Each row is a point on a tangle of strands that fork and nearly touch. The rows are in no order.
In the rows, zero is written as 128.
Two points are linked if the straight distance between their rows is under 156. Some points are linked to none.
Q816: [ 94  80 139  50 126 163 192 127 177 109 141 108 149  67 135 101 186 129
 115 117  94 170 127 103 113  96  75 135 127 157 127 158 124 133 109 127
 147 167  85 142 180 140 103 142 153]
Q910: [134 164 143 225  90 146  76 129 148 130 171 102 132 140  77 149 152  77
 189 149 145  89 116 139 150 140 174 157 134  88 169 140 134 108 123 133
 170 174 175 140 115 123 142 167 101]
Q764: [ 92  89 145 133 123 129 166 127 144 166 237 127 145  84  31  63 186 153
 103 135 110 191 133 152 139 116  82 106 156 130 158  81  93 163 164 103
 124 127  77 127 126 131  99 176 157]
Q445: [137 155  97 216 100 116 106 114 135 107 129 158 130 177 142 136 112  88
 196 184 160 116 119 148 134 119 180 124 124  94 127  99 148 112 189 112
 165 144 173 146  95 107 114 131 118]
Q312: [138  87 122  60 117 118 198 134 130 140 110 151 127 100 159  80 129 164
  67 124 161 165 152  96 114 142  82  95  93 194 108 135  99 132 109 134
  95  87  83 147 150 144 160 120 162]
Q631: [150 142 110 102 153 120 112 123  63 117  57 134  99 140 174 170  54 122
  98 100 154  92  83 152 146 139 104 127 112 135 133 159 142 123 100 140
  87  55 101  91 131 149 155  84 110]
Q665: [129 161 149 214  83 145  94 101 130 154 212 100 137 144  58 148 178  68
 183 186 148 119 134 177 147 112 168 132 147  82 146 111 129 114 128 123
 166 143 177 133  99 126 167 173  79]
Q617: [132  94 135 159  83 114 171 102 147 167 142 160 166  82 132  73 115 100
 132 168 102 174 135 168 152 104 143  97 157 117  99  54 143 142 216  88
 107 112 126 131 110 138  79 107 120]
Q745: [134 129 152  62 135 122 192 133 128 145 124 122 129 124 163  72 166 136
 119 114  92 147 193  85  74 170 128 158 124 151  68 119 142 141  85 114
 128 178 113 147 122  85 115 126 171]
Q611: [106 138  98  93 148 159 164 136 142 104 101 150 130  57 144 174 123 145
 160 117 150 169  90 119 148  84  55 113 212 158 165 166  82 121 128 166
  94 100 102 127 173 159 110  99  99]
Q466: [112  96 151 108 117  86 160 118 100 169 142 118 121 130 115  77 123 138
  57 136  96 129 173 153 107 151 160 120  87 124 113  91 170 166 111 103
 132 107 106 125  78 117 136 143 148]
Q761: [161 132  96 116 203  98 145 132  99 103 135 169 135 158 141 116 137 140
 134 133 112 172 140 100 112 134  98 117 183 135  79 115 116 152 146 121
  95 138  94 109 115  81  75  74 159]
Q820: [130  94 118 115 115 115 175  87 105 151 101 113 170 101 138 104  61  91
  99 162 133 148  87 207 154 120  99  84 123 124  87  93 141 143 173  89
  74  89  88 128 128 175 111  61 141]
Q750: [130 165 136 181 149 138  78 143 124 129 162 132 130 149 113 163 165 160
 187 131  88 138 126 123 126 150 128 174 211  82 123 149 115 124  84 137
 116 153 146  96 109  87  86 131  97]
Q263: [132 154 144 148  85 155 110 115 150 150 122 126 124 107 179 159 146 102
 191 164 108 103 140 142 143 105 168 156 167 120  94 133 119  81 124 139
 162 151 193 122 138 127 126 147  81]
Q156: [114 159 140 145 131 161 113 151 169 118 192 128 104 157 110 117 227 191
 155 144  81 159 141 114 126 139 107 153 136 139  94 147 112 125  78 140
 138 165 137 123 143 115 115 172 148]
Q640: [157 136 133  87 180 122 120 125 109 111 139 121 129 182 116 137 171 127
 120 144 114 118 150 112  99 112 128 117 101 154  60 118 127 123 118 111
 143 148 143 121 119 114 126 148 156]
Q757: [123 140  98 106 172 125 142 137 109 117 108 164 112  92 159 160 113 180
 146 103 138 165 107 119 146 130  75 124 208 142 146 157  89 141 113 165
  71  91  96 102 147 119  93  84 103]
Q713: [109 105 141 133  97 104 135 124 142 113  87 115 168 108 143 103  54  72
 134 126 106 111  82 166 143 153 163 149 136  86 145 115 191 148 187 110
 141 153 100 140 136 130  80  61 138]
Q22: [ 98  85 126 133  72  90 169 130 140 135  83 102 162  98 140  72  33 110
  95 111 110 116  86 185 157 164 135 132 103  95 137 119 182 158 176 113
 103 105  71 137 140 140 119  48 143]
Q440: [167 149 106  74 224 174 117 121  74  79 121 117 133 119 115 202 136 100
 128 124 160 123  82 101 120  99  77 112 168 139 111 166 118  97  97 130
  95 109 123 108 130 148 107 111 121]
Q698: [111 115 171 105 154 102 128 124 115 130 164 127 121 172 104  90 138 203
  67 100 129 114 151 111 100 155 133 102  80 174 123 125 119 161  61 134
 137 123 108 108 102 126 156 176 172]
Q121: [156 154 130 127  57 116 137 141 151 145  87 136 111 143 200 102 116 103
 126 129 105 101 190 117 113 151 181 165  84 121  93 105 172 111 134 115
 146 148 167 162 109 100 152 129 121]
Q725: [162 151  83 135 156  92 138 124  97 109  76 169 132 164 179 132  71  87
 142 154 144 136 112 136 125 132 143 123 148 128  81 109 159 122 183 131
 126 114 118 132 125 120 102  44 123]
Q669: [159 153 151 191 164 144  71 103  78 141 143 110 109 227  95 172 134 133
 133 127 132 109 102 130 124 115 122 107  91 103  98 127 112 125  97 105
 124 115 176  96  87 145 171 156 124]
Q520: [126 113 119 106  93 164 127 136 164 123 106 129 118  70 145 154 135 134
 137 104 163 114 106 122 149  81  95 128 119 167 184 162  85  96 126 157
 132 100 147 148 174 182 171 162 108]
Q468: [128 156  94 224 139  96  81 167 145 108 163 153 159 185  68 103 119 110
 130 136 180 142 118 103 136 142 142 117 116 123 198 117 137 170 182 111
 134 140 111 164 104 100 128 132 148]
Q909: [124 164 131  96 112 118 142 152 143 108  55 158 111 113 195 139  95 153
 146  77 118 128 157  70 103 146 135 164 156 126 131 171 129 138 114 170
 125 151 120 137 168  98 112  63 105]
Q273: [140 141 131 129  99 172 107 119 172 103 118 111 119 115 147 160 155 102
 187 134 132  88 121 105 140 101 143 157 121 126 117 161 120  80 129 140
 170 176 190 135 157 141 146 161 102]
Q534: [118 129 126 167 105 103  78 147 144 128 124 157 115 194 124 107 110 170
  97 110 131 103 160 105 139 142 158 124  67 132 154 119 126 146 129 132
 129 111 150 131 110 122 164 153 145]
Q508: [130 119 143  74 168 101 178 122 117 127 131 137 156 120 149  94 156 127
 118 123  94 161 159 103 104 146 105 130 158 145  61 104 126 158 123 107
 104 161  93 128 134  90  80  98 166]
Q767: [117  88 125 120  87 114 144 137 146 148 101 135  91  89 155 112 100 172
  77  95 159 107 123 146 151 134 123 106  72 168 171 139 106 133 114 140
 107  51 115 121 139 144 186 154 121]
Q822: [130 158 111 201 143 138 112 140 139 158 186 112 150  99  72 145 162 101
 157 157 176 134  96 153 154 115 116 119 181 138 190 129  93 153 147 116
 117 114 120 139 118 134 136 151 108]
Q454: [142 167  97 157 105  90  89 161 141 110  74 198 109 181 183 128  70 158
 129  92 150 123 136  89 139 154 132 140 115 135 131 145 135 120 161 164
 121  97 140 121 156 123 141  69 116]
Q91: [150 161 115 121 191 175 101 136  96 112 134 116 117 117 108 195 149 146
 158 109 151 124  92 115 135 114  81 135 181 122 155 171  92 111  80 136
  97 104 126 106 132 140 115 129 109]
Q830: [137 159 120 144 144 133 114 142 141 100 124 140 130 123 151 162 140 138
 190 127 103 137 120 114 129 136 134 168 216 108 119 152 125 121 135 133
 124 168 146 112 137  90  66 109  99]
Q734: [148 139 131 131 139 182 105 107 120 147 186  85 119 131  78 156 189  88
 157 166 156 115 114 156 131  99 114 115 128 134 120 131  99  97 110 123
 156 145 170 122 130 164 171 183 117]
Q370: [126 145 138 113 157 166 117 129  97 134 131 124  94 133 173 165 149 193
 129 103 131 134 130 104 147 124  66 116 136 167  91 163  77 112  45 150
  89  94 147  86 147 140 161 153 123]
Q460: [ 75  76 149  75 111 167 185 121 184 117 118 111 156  30 119 125 144 132
 127  95 104 162  97 118 126  88  80 129 176 125 166 177 114 154 121 143
 126 158  78 132 181 140  89 118 136]
Q687: [133 126 165  87 159 105 129  97  62 155 138  82 120 141 130 124 105  80
  94 135  68 111 151 181  87 141 154 143 141  97  71 101 177 157  88  90
 125 128 112 103  86 114 104 115 139]
Q28: [127 156 136 145 150 150 118 119  88 166 165 146 109 160 147 151 162 206
 120 146 123 157 147 145 125 114  70  96 140 168  68 118  65 124  58 135
  82  85 151  88 124 142 160 172 120]
Q842: [152 124 154 105 116 147 105 117 143 104 133  94 121 140 132 127 159  81
 142 152 108  74 147 113 119 120 179 154  79 112  88 143 144  92 132 122
 193 193 189 143 140 114 136 166 123]
Q96: [129  96 135 126 171 140 131 127 137 115 190  87 165 122  21  99 174  82
 105 133 161 130  99 126 121 117 119 110 109 128 175 123 123 153 162  92
 151 164  88 166 125 151 121 162 175]
Q345: [151 115 143 109  86 111 189 128 130 177 134 135 151 118 131  71 142  90
  96 175  91 141 199 130 105 135 170 114  65 125  73  74 177 113 187  78
 149 119 131 158  88 132 141 140 140]
Q302: [ 90 132 161 138 139 114  87 116 103 162 185  95 102 141  77 140 152 171
 120 109  73 116 147 171 125 153 150 156 173  91 144 131 127 153  60 147
 124 136 127  79  99  84 121 165 108]
Q662: [140 163 112 118 110 155 122 148 158  63  65 141 128 124 174 156 117  93
 188 118 161  89 107  65 128 101 149 135 109 125 115 164 130  83 161 174
 167 179 180 160 172 135 129 102 103]
Q450: [129 135  97 138 167  97 118 119  60 138  98 141 113 127 158 151  64 150
 107 114 131 131 102 176 136 139 107 119 155 131 138 125 141 160 114 120
  76  59  99  77 114 123 123  86 113]
Q482: [119 119 134 141 146 135 140 133 143 143 219 105 138 110  41  99 192 129
 119 150 122 159 128 140 136 117 105 120 149 139 157 101 110 156 151  96
 141 147  98 147 123 130 124 176 150]
Q804: [126 145 104 119 150 133 152 154 177  56 103 150 144 111 133 132 136 107
 183 122 138 145 105  71 117 108 134 136 161 124 126 137 137 118 195 157
 162 197 127 162 176  89  68  78 124]
Q99: [146 158 127 167 134 147  70 144 116 102  68 134  99 170 154 173  85 127
 141  76 160  69  91  87 146 139 131 143 100 103 153 173 134 104 130 152
 125 128 173 106 134 155 151 103 114]
Q705: [157 100 100  47 114 135 228 121 153 141  82 143 155  83 168 108 136 104
 102 138 146 182 152  98 121 120  68 110 109 168  78 126 109 103 142 125
  93 124 102 163 149 150 138  82 145]
Q571: [120 146 145 204 108 133  65 154 154 116 133 151 112 208 128 125 141 177
 129 112 112 112 142  81 140 152 138 123  67 109 109 127 101 111 122 147
 133 153 176 143 116 107 164 156 137]
Q38: [ 97  84 171  82  88 118 148 125 151 152 125 104 107  75 131 100 134 147
  83  95 112 104 162 118 123 144 144 151  85 140 155 147 134 133  82 139
 150 123 112 125 143 120 158 166 134]
Q603: [136 183 145 177 167 165  91 163 133 123 194 104 119 169  84 150 207 167
 176 127  97 155 107 110 119 147 105 160 159 109 126 166 100 130  60 133
 114 161 124 112 121 102 122 151 128]
Q966: [110 104 142 141  93 127  85 129 163 118 124 106 117 109 101 119  96 102
 114 113 139  70 113 152 146 130 183 144  83 111 214 127 163 126 156 122
 163 124 128 147 131 149 146 158 124]
Q548: [143 117 127 141  42 121 153 134 149 176 134 146 135 107 153  88 130 107
 108 182 106 136 186 140 144 114 173 104  82 142 111  89 156  99 188  99
 157  83 155 145 100 150 169 162 106]
Q240: [122 112 146 126 113 127 117 122 145  97  91 113 144 109 137 122  87  64
 153 138 119 101 114 137 118 139 184 156 129  95 152 119 171 121 174 110
 174 176 138 143 137 122  84 103 126]
Q704: [127 101 111  64 133 139 138 120 149  72  58 117 158 103 129 151  95  89
 106  97 164 106  86  86 122 111 124 120 106 136 161 164 140 109 149 165
 136 142  96 158 174 161 117  75 129]
Q406: [143 108 138  88 185 128 122  81  65 134 122  88 135 117 124 158 110  66
 113 153 116 131 106 178 111 113 120 116 153 117  94 110 145 130 121  92
 112 122 119 108 120 141  87  92 136]
Q219: [125 174 100 136 153 176 140 150 150  83 111 115 152  81 112 175 148 109
 200 119 175 132  67  83 136 101 107 143 205 123 187 162 115 116 142 166
 143 156 124 152 155 146  86  98 105]
Q952: [106 124 151 103 116  92 171 101  53 188 163  92 111 119 133  88 110 120
  86 135  66 130 171 195 103 157 152 138 138 102  85  70 178 172  79 105
 113 108 107  98  70 107 122 126 123]
Q813: [157 177 112 173 183 173  89 123  87 129 137 135 112 170 123 199 146 146
 154 141 161 144  99 130 144 106  70 104 155 126 112 155  75 107 100 123
  78  89 156  98 114 156 155 141 104]
Q474: [166 169 152 179 168 180  82  92  76 140 177  80 115 182  75 190 172  86
 167 157 150 115 108 151 116  99 111 102 114 111  90 140 106 100  98 104
 141 138 185 106 110 146 174 156 106]
Q733: [130 100 125  92  81 119 178 117 154 153  65 117 152  65 162 106  89  99
 117 127 120 140 135 142 122 130 130 145 115 131 119 131 145 126 164 125
 118 130 103 150 141 145 125  86 124]
Q524: [101 135 111 172 130 105  98 146 125 147 148 130 100 120 114 138 124 191
 127  93 136 121 116 150 146 141 124 132 164 123 188 141 101 150 100 145
  87  97 111 105 117  97 127 151 107]
Q976: [126 139 130 132  64 125 132 151 172 101  69 136 136 107 177 115  67  73
 166 151 138 106 120 115 135 139 191 150 101 106 141 111 178 113 196 137
 179 164 161 167 154 120 109  87 115]
Q857: [145 174  81 193 139 134 127 127 109 134 122 163 125 123 153 181 105 121
 205 180 173 156  98 160 144 106 112 114 219 121 132 103 101 115 162 122
 103  95 161 121 111 131 104 100  94]
Q924: [108 132 140 126 117 139  99 153 177 113 160 124 120 144 117 103 172 177
 137 119 107 125 147 101 127 143 132 156 126 136 153 149 115 132 103 148
 147 161 128 132 145 111 128 180 144]
Q41: [137  80 117 112 106 161 137 117 179 101 118 105 157  67  92 113 133  76
 136 144 171 113 102 116 129  94 148 114  81 137 182 137 124  91 188 124
 174 148 130 172 158 184 138 143 135]
Q328: [148 107  93 170 128 131 126 118 153  94 131 133 151 122  91 109 124  70
 147 148 190 120  91 135 136 117 147 101 104 132 178 106 130 118 213 114
 159 134 118 177 127 151 125 125 150]
Q845: [155 181  96 239 158 110 106 168 139 106 170 150 178 185  75 126 163  99
 157 163 197 152  99  91 137 123 124 106 118 133 153 139 113 166 186 117
 128 136 121 157  95  93 138 123 120]
Q667: [121 141 159 155 157 172  83 129 111 130 117 108  99 171 143 159 160 185
 127  86 110  95 114  90 147 138  94 139 101 133 105 173  87 106  58 153
 119 131 162  92 137 146 172 150 133]
Q111: [ 84 114 157 154 123  83 143 113 100 166 215 132 139 184  54  72 166 173
  85 151  71 151 180 152 112 135 159 112 135 104 137  58 140 186 112 123
 149 139 115 119  60  96 107 180 128]
Q708: [ 92 112 153 128 101 114 131 151 149 145 172 142  98 135 132  89 169 228
  94  98 131 142 148 120 131 142 110 104 103 190 135 132  96 144  69 152
 120  92 114 119 126 128 169 187 154]
Q45: [150 158 101 176  98 134  74 158 158 100  84 170  96 184 172 145  95 152
 144 104 173 105 114  80 161 131 121 112  81 134 131 145  94  95 170 163
 132 106 184 142 156 156 170 104 124]
Q233: [104 131 121 155 155  63  93 146 110 117 128 175 130 194 119  87 104 182
 100  99 110 145 158 112 117 168 149 139 134 109 151 113 158 177 124 138
 119 120 107 112 102  68  88 114 159]
Q957: [ 93  92 161  69  99 139 187 134 160 159 143 113 116  70 155  86 169 160
  99 108 103 148 164 112 110 132 104 149 133 166 123 155 119 141  76 137
 137 129  99 124 157 123 143 163 134]
Q692: [102 144 100 200 140  61  87 160 126 114 147 180 135 201  78  94  98 146
 108 121 121 151 144 121 129 151 160 122 137  95 182  94 174 180 176 122
 121 139 121 134  82  67  93 121 150]
Q753: [112  80 127  87 106 158 132 128 169  87  83 105 144  71 112 153 120  99
 118 104 167  98  96 116 128  94 126 129 100 140 204 172 124 106 149 156
 149 139 111 163 172 171 144 130 132]
Q527: [158 104 124 105 212 141 116 102  85  99 159  93 148 147  50 141 155  64
 116 141 152 131  91 132 102 112 117  97 119 128 125 115 127 139 152  82
 138 158 108 146 107 133 101 128 174]
Q141: [131 116 150  36 166 158 134 101 100 118  96  93 128  90 142 164 138 101
 107 103 123 111 118 123 112 111 110 136 134 140 114 166 123 116  66 126
 123 133 114 113 152 139 132 119 136]
Q116: [122 140 104  92 115 110 171 137 134 130  56 162 110  88 199 139  91 156
 138  85 131 146 138 103 125 142 105 140 153 147 143 163 110 139 106 175
  88 103  94 126 158 121 122  70 108]
Q867: [154 176 103 210 162 125  87 149 123  96 132 157 133 196 127 165 121 107
 199 148 150 134 109 109 113 140 162 150 149  72 111 141 146 113 167 118
 150 169 169 124  90  78  85 105 121]
Q260: [ 92 128 179 143  91 121 105 137 157 145 207  91 111 140  42 119 179 137
 115 133  91 104 154 144 140 149 168 166 123  83 183 137 141 125  88 158
 174 174 137 123 116 114 144 195 113]
Q588: [116 161 142 137  49 101 130 148 141 174 113 144 110 119 196  96 120 158
 132 104  79 116 214 123 131 165 175 176 135 109 110 111 147 125  85 144
 112 137 157 139 103  87 129 130 103]
Q18: [118  88 116 122 137 108 152 104 116 156 147 143 144  82 122 114 116 147
  97 144 146 177 134 173 141 113  79  92 160 157 125  96  96 141 147 108
  83  80  94 115 134 146 119 119 132]
Q559: [165 121 121  56  94 152 202 122 128 164  94 123 133  67 182 133 145  92
 129 146 133 148 172 117 114 114  91 131 113 157  63 126 111  93 103 108
 115 127 139 139 140 149 159 131 125]
Q126: [109 133 138 127 113 152 113 117 133 173 185  98 103  79 100 162 165 152
 140 133 120 133 128 179 145 119 103 140 179 131 154 134 102 114  78 137
 129 115 139  83 142 138 158 172  97]
Q979: [143  93  96  76 125  96 185 123 116 133  74 149 132 129 154  96  79 138
  70  96 159 143 135 110 113 165 106 116  85 162 116 129 128 144 119 137
  84  89  65 145 143 133 152  69 157]
Q986: [125 112 137 131 112  99 118 125 117 149 129 132 115 151 143 108 109 144
  84 135 120 107 159 149 127 126 159 116  87 143 130  94 144 144 129 109
 127  89 122 126 100 134 155 153 134]
Q774: [161 146  69 154 118 109 140 122 118  99  82 182 125 157 177 132  59  87
 161 173 169 122  93 142 146 119 150  95 117 145 106  96 145 104 210 129
 136  92 133 157 137 154 138  76 112]
Q537: [125  67 143 118 104 114 169  94 126 161 122 107 185  95 104  78  91  78
 110 151 115 137 103 189 145 127 127  97 116 101  90  95 160 146 190  71
 116 121 104 137 122 168  86  91 141]
Q945: [115  85 138  42 147 148 137  86  95 132  85  61 132  66 124 178 104  90
  91 110 145 106  87 174 132 113 111 127 117 137 151 164 135 121  77 129
 112 100 100 110 145 174 142 116 122]
Q567: [ 92  92 108 126  56  83 165 150 140 139  79 116 125  92 166  75  40 152
  70  94 123 112  95 169 140 187 146 128  82 122 171 117 166 156 148 133
  99  79  68 145 130 125 159  75 129]
Q291: [135 126 111 162 114 127 143 112 140 144 174 155 139 105 138 117 148 113
 160 192 120 161 146 159 133 100 132 112 179 130  89  74 121 118 179  99
 136 123 153 139 109 116 102 143 111]
Q661: [104 139 171 223 135 136  57 151 129 137 126 131  94 216 119 139 160 199
 109  89  97 114 119  76 142 170 122 139  74  97 133 144  91 109  66 154
 123 147 166 113 110 123 178 160 138]
Q333: [ 89 139 143 142  53 100 140 156 149 167 130 134  94 119 181  85 129 208
 117  90 100 118 194 105 140 166 156 153 119 127 128 123 135 144  49 165
 107 111 148 128 118  80 150 152 108]
Q337: [136 147 155 116 105 106 110 141 137 120 104 127 116 181 150  98 123 125
 100 118 102  87 184  84 105 171 181 159  44 123  85 115 161 123 111 118
 156 175 162 150 110  96 146 138 147]
Q736: [144 167 104 165 171 127 130 150 116 112 122 163 138 118 136 160 121 123
 206 141 143 154  88 110 128 117 115 145 238  91 135 126 119 127 175 138
 123 137 133 112 118 106  50  78 106]
Q771: [103 110 131  76 135 176 181 108 137 132  98 110 160  27 143 188 127  90
 162 136 128 160  88 147 137  76  87 120 202 132 136 149 112  98 119 144
 118 132 120 123 169 169  92 102  98]
Q681: [130 145 122 113 181 148 108 167 163  64 146 121 123 178 104 117 175 184
 134  95 118 129 130  57 104 148 121 148 102 138 134 162 129 141 111 137
 141 181 110 139 148 103 101 145 176]
Q763: [146 136 115  43 196 179 127 115 104  66  99  91 136 102 139 196 155  86
 136 107 133 114  99  86 112  92 102 126 144 136  95 171 128  82  89 134
 124 144 142 128 149 144 118 123 143]
Q557: [167 125 107 125 170 158 105  95  83 136 147 106 127 141  80 166 142  93
 117 155 180 122 100 153 132  87 104  86 100 151 134 123 103 116 135  98
 125 104 148 141 123 176 174 165 134]
Q365: [113 128 167 132 123 141  90 114 120 157 189  77  89 126  56 151 156 141
 120 118 101 102 125 165 141 139 142 155 151  96 163 143 117 131  63 149
 143 139 137  94 130 126 165 179 110]
Q69: [138 100 137  96 110 156 126 121 132 137 118 126 109 115 142 132 140 153
 100 117 157 101 128 114 144  98  94 108  74 180 144 141  92 104 117 134
 132  95 147 135 149 178 196 172 133]
Q462: [153 127 112  94  73 121 189 132 163 125  56 132 147 103 177  98  85  69
 132 121 122 118 148 112  97 154 164 159  86 110 100 111 175 106 178 126
 139 175 126 176 143 128 121  64 139]
Q868: [165 138 145 134 161 136  90 113 103 114 117 122 109 204 146 143 140 123
 120 131 132  90 146 106 115 118 141 114  75 138  63 128 119 106 111 112
 145 147 181 116 108 136 154 151 142]
Q178: [ 68 110 150 142 136  89 142 110  81 168 215 112 114 139  61  92 149 169
  88 123  72 146 152 186 127 142 145 120 176  94 151  72 138 189  94 128
 119 117 110  83  78  84 100 158 117]
Q49: [124 122 146 111  53 120 170 164 205 128 135 143 150  82 159  80 166 120
 146 151  91 150 185  89 120 134 162 153 117 139 113 114 142 106 187 130
 174 168 158 170 146  98 114 149 122]
Q931: [138 151 136 131 178 135 101  89  74 142 185 111 124 164 112 155 154 119
 146 166  97 153 159 175 106 113 122 117 181 117  74 108 125 129 100 104
 126 124 151  91 102 109 108 144 121]
Q292: [128 104 170  99 103 116 108 125 129 127 136 106 129 146 117  99 118  96
  95 141  96  73 165 120 123 147 195 161  64 110 128 116 180 128 124 112
 176 170 149 145 109 126 138 163 143]
Q522: [136 121  82 134 146 112 127 131 119  94  78 161 140 128 117 144  58 104
 128 119 193 139  53 119 141 126 121  98 138 130 177 130 130 120 191 159
 118  83  80 139 142 172 111  63 120]
Q360: [163  94 122  72 197 129 134  86  70  93 113  97 155 154 110 159 112  55
  95 149 144 125 101 145  96 113 116  91 104 127  85 117 148 122 140  85
 124 127 111 128 110 149 106  93 164]
Q375: [170 142  84  92 159  97 134 119  69 116  62 162 111 180 177 133  71 132
  76 103 163 113 126 113 124 156 110 117  73 150 105 138 140 132 119 134
  93  77  84 117 130 135 160  67 152]
Q465: [111 163 118 145 107 149 108 171 191  74  83 153 125 120 153 150 116 132
 192 110 144 120 124  66 125 118 154 156 145 113 160 164 129 121 165 176
 171 180 164 154 175 113 107  99 100]
Q201: [157 168 114 162 171 153 109 125 104 137 163 147 114 193 104 163 169 181
 133 147 151 166 125 124 127 106  67  91 120 156  89 129  68 129 106 112
  88  93 139 117 116 155 163 168 145]
Q959: [133 105 121 103 177 138 132  91  80 152 173 114 126 129  76 146 137 136
  77 161 159 164 126 180 114  99  87  57 100 161 128  97  97 147 124  85
 114  81 107 113 115 177 163 179 135]
Q112: [116 134 136 206  96 125  82 138 147 122 150 114 131 139  83 133 105  90
 158 141 145  81 105 158 151 133 184 150 123  83 208 122 167 130 149 119
 165 146 149 147 108 131 130 162 115]
Q205: [111 101 140 105 107 113  95 139 133 103  65 103 124 119 140 115  52 104
  96  85 123  65 103 147 135 156 175 156  67 115 179 145 191 139 138 122
 143 126 100 134 141 140 145 107 132]
Q907: [108 100 139 126 156 104 124 112 122 139 142 125 142 106 108 111 117 121
 120 110  91 129 122 151 125 135 141 142 173 109 136 105 140 162 138 112
 122 146  99 107 119 101  73 117 142]
Q810: [136 131 115 154  83 128 138 103 128 182 165 152 122 120 142 124 136 127
 133 194 115 151 169 174 143  88 139  95 144 131 103  82 119 114 158  98
 142  84 162 119 108 154 147 170  93]
Q494: [124  79 100 134 136 101 158  88 108 144 128 138 156 121 107 108  74 121
  83 149 150 164  95 198 151 118  94  65 111 141 135  80 118 155 179  95
  73  64  83 125 125 170 121  97 144]
Q120: [150 140 158  71  74 162 158 123 138 175 125 121 110  84 181 133 163 109
 134 149 105 119 182 111 121 107 113 148 111 149  64 142 114  81  90 123
 154 131 174 123 146 148 178 160 105]
Q797: [116 126 140 142 193  86 102 142  94 106 150 137 125 207  84 116 133 199
  88  92 122 140 135 106  88 154 131 117 124 138 130 126 125 181  84 130
 113 133  96  94  88  88 116 152 180]
Q265: [129 119 109 117 161 115 139 116  93 146 120 154 118 107 153 143 120 167
 115 129 143 156 135 145 136 132  83 107 172 160 130 124  96 139 115 128
  76  69 102  99 138 116 122 111 121]
Q401: [144 171 101 183 139  94  66 161 131  96 108 179 125 209 160 135 107 160
 150 119 125 128 142  90 122 154 146 143 125 102 108 141 143 120 153 144
 121 142 149 115 122  85 103 102 128]
Q679: [121 131 120 101 158 169 134 103 123 127 145 110 139  63 115 181 149  90
 178 149 136 149  94 158 136  88  92 128 204 132 135 127 109  90 129 121
 131 130 144 126 156 160  91 130 108]
Q860: [138 121 137 116 119 132  84 137 108 116  62 108 102 141 164 151  62 116
 109  77 142  56  93 142 149 137 150 149  81 121 164 156 159 123 115 143
 126 101 127 109 141 152 168 114 119]
Q2: [ 78 120 145 121 121 151 157 143 177 106 111 120 145  46 124 144 118 137
 164  90  95 148  96 110 130  99 122 153 211 107 198 172 114 151 136 162
 140 174  97 135 182 115  70  99 114]
Q211: [119  81 130  83  72 117 170 130 163 157  84 116 124  54 158 110  96 139
  85  97 133 117 146 138 129 135 130 136  79 146 157 146 129 132 129 131
 126  86  99 138 152 145 168 123 125]
Q427: [142 145 150  99 195 130 108 152 130  79 146 134 119 202 121 123 176 168
 128 120 104 122 138  70  90 150 125 147 109 137  68 151 125 136  82 128
 138 182 133 115 119  84 103 139 173]
Q155: [157 110  90  60 181 117 141 128 123  68  78 142 152 154 129 139 121 112
 103 100 161 123 108  62 115 119 104 101  95 161 116 152 127 109 144 153
 119 129  83 146 156 137 115  69 155]
Q134: [156 135 132  96 121 110 186 129 120 170 134 135 133 136 154  80 152 109
 113 159  88 141 203 118  83 148 152 138  95 135  40  74 157 112 140  89
 137 161 139 154  89  99 131 131 151]
Q978: [115 143 141 129  86 160 129 123 160 168 155 129 112  83 160 145 177 154
 176 155  89 145 153 157 145 110 115 153 187 133 102 139  95 104  84 154
 133 124 164  97 149 124 136 161  86]
Q228: [ 87 114 161 125  75 102 165 151 128 180 172 134 110 131 142  66 159 211
  93 118  96 144 184 119 127 156 149 126 123 151 115 108 119 140  58 156
 128  96 133 110  93 103 154 180 124]
Q760: [ 94  61 149 114 134 105 174  98 115 163 188 121 144  83  65  79 140 171
  69 123 116 184 132 164 128 121  97  75 127 137 134  81 103 172 145 100
 105  99  73 109 117 133 111 148 156]
Q247: [106 160  93 187  96  79  87 153 114 115  91 179 128 171 173  99  45 126
 139 129 109 121 117 155 141 152 166 147 147 102 145  99 194 148 170 130
 133 112 129 122 115 102 111  86 113]
Q72: [ 91 135 160 161  87 118  91 144 182 133 163 120 117 131 100 120 158 147
 151 124  87 102 160 119 148 148 171 171 129  91 168 137 134 123 105 161
 159 176 147 135 130 103 120 175 114]
Q518: [156 141  90 185 128 142 106 123 133 104 119 153 127 158 133 140 112  87
 167 159 186 112 103 135 140 107 154 104 109 129 143 118 131 106 183 121
 146 121 158 158 114 143 142 133 123]

A fork is a point with three links, a tip a point with one. Leave the first point through the second and follow the links. Name the first fork or tip that comes.
Q681, Q427 => Q959
Q228, Q708 => Q845
Q698, Q708 => Q273
Q761, Q508 => Q18
Q667, Q370 => Q945
Q18, Q494 => Q761
Q959, Q557 => Q924
Q518, Q445 => Q860
Q567, Q22 => Q211

A fork is a point with three links. Follow the links from the first point to the second and name the forks in between, in order.
Q736, Q708 => Q924, Q365, Q273
Q909, Q291 => Q757, Q265, Q18
Q705, Q771 => Q631, Q265, Q757
Q976, Q450 => Q211, Q753, Q518, Q860, Q631
Q611, Q704 => Q757, Q265, Q631, Q860, Q518, Q753
Q868, Q273 => Q924, Q365
Q761, Q687 => Q18
Q662, Q669 => Q273, Q365, Q924

Name the points in between on the shortest way along the links from the first point to the second, in order.
Q328, Q665 => Q518, Q445, Q867, Q401, Q454, Q45, Q99, Q860, Q205, Q966, Q112, Q910
Q360, Q312 => Q527, Q96, Q482, Q764, Q760, Q18, Q265, Q450, Q631, Q375, Q979
Q617, Q611 => Q537, Q820, Q494, Q18, Q265, Q757
Q588, Q736 => Q121, Q337, Q292, Q842, Q273, Q263, Q978, Q126, Q365, Q260, Q72, Q924, Q156, Q603, Q750, Q830
Q141, Q534 => Q763, Q440, Q91, Q813, Q201, Q28, Q370, Q667, Q661, Q571
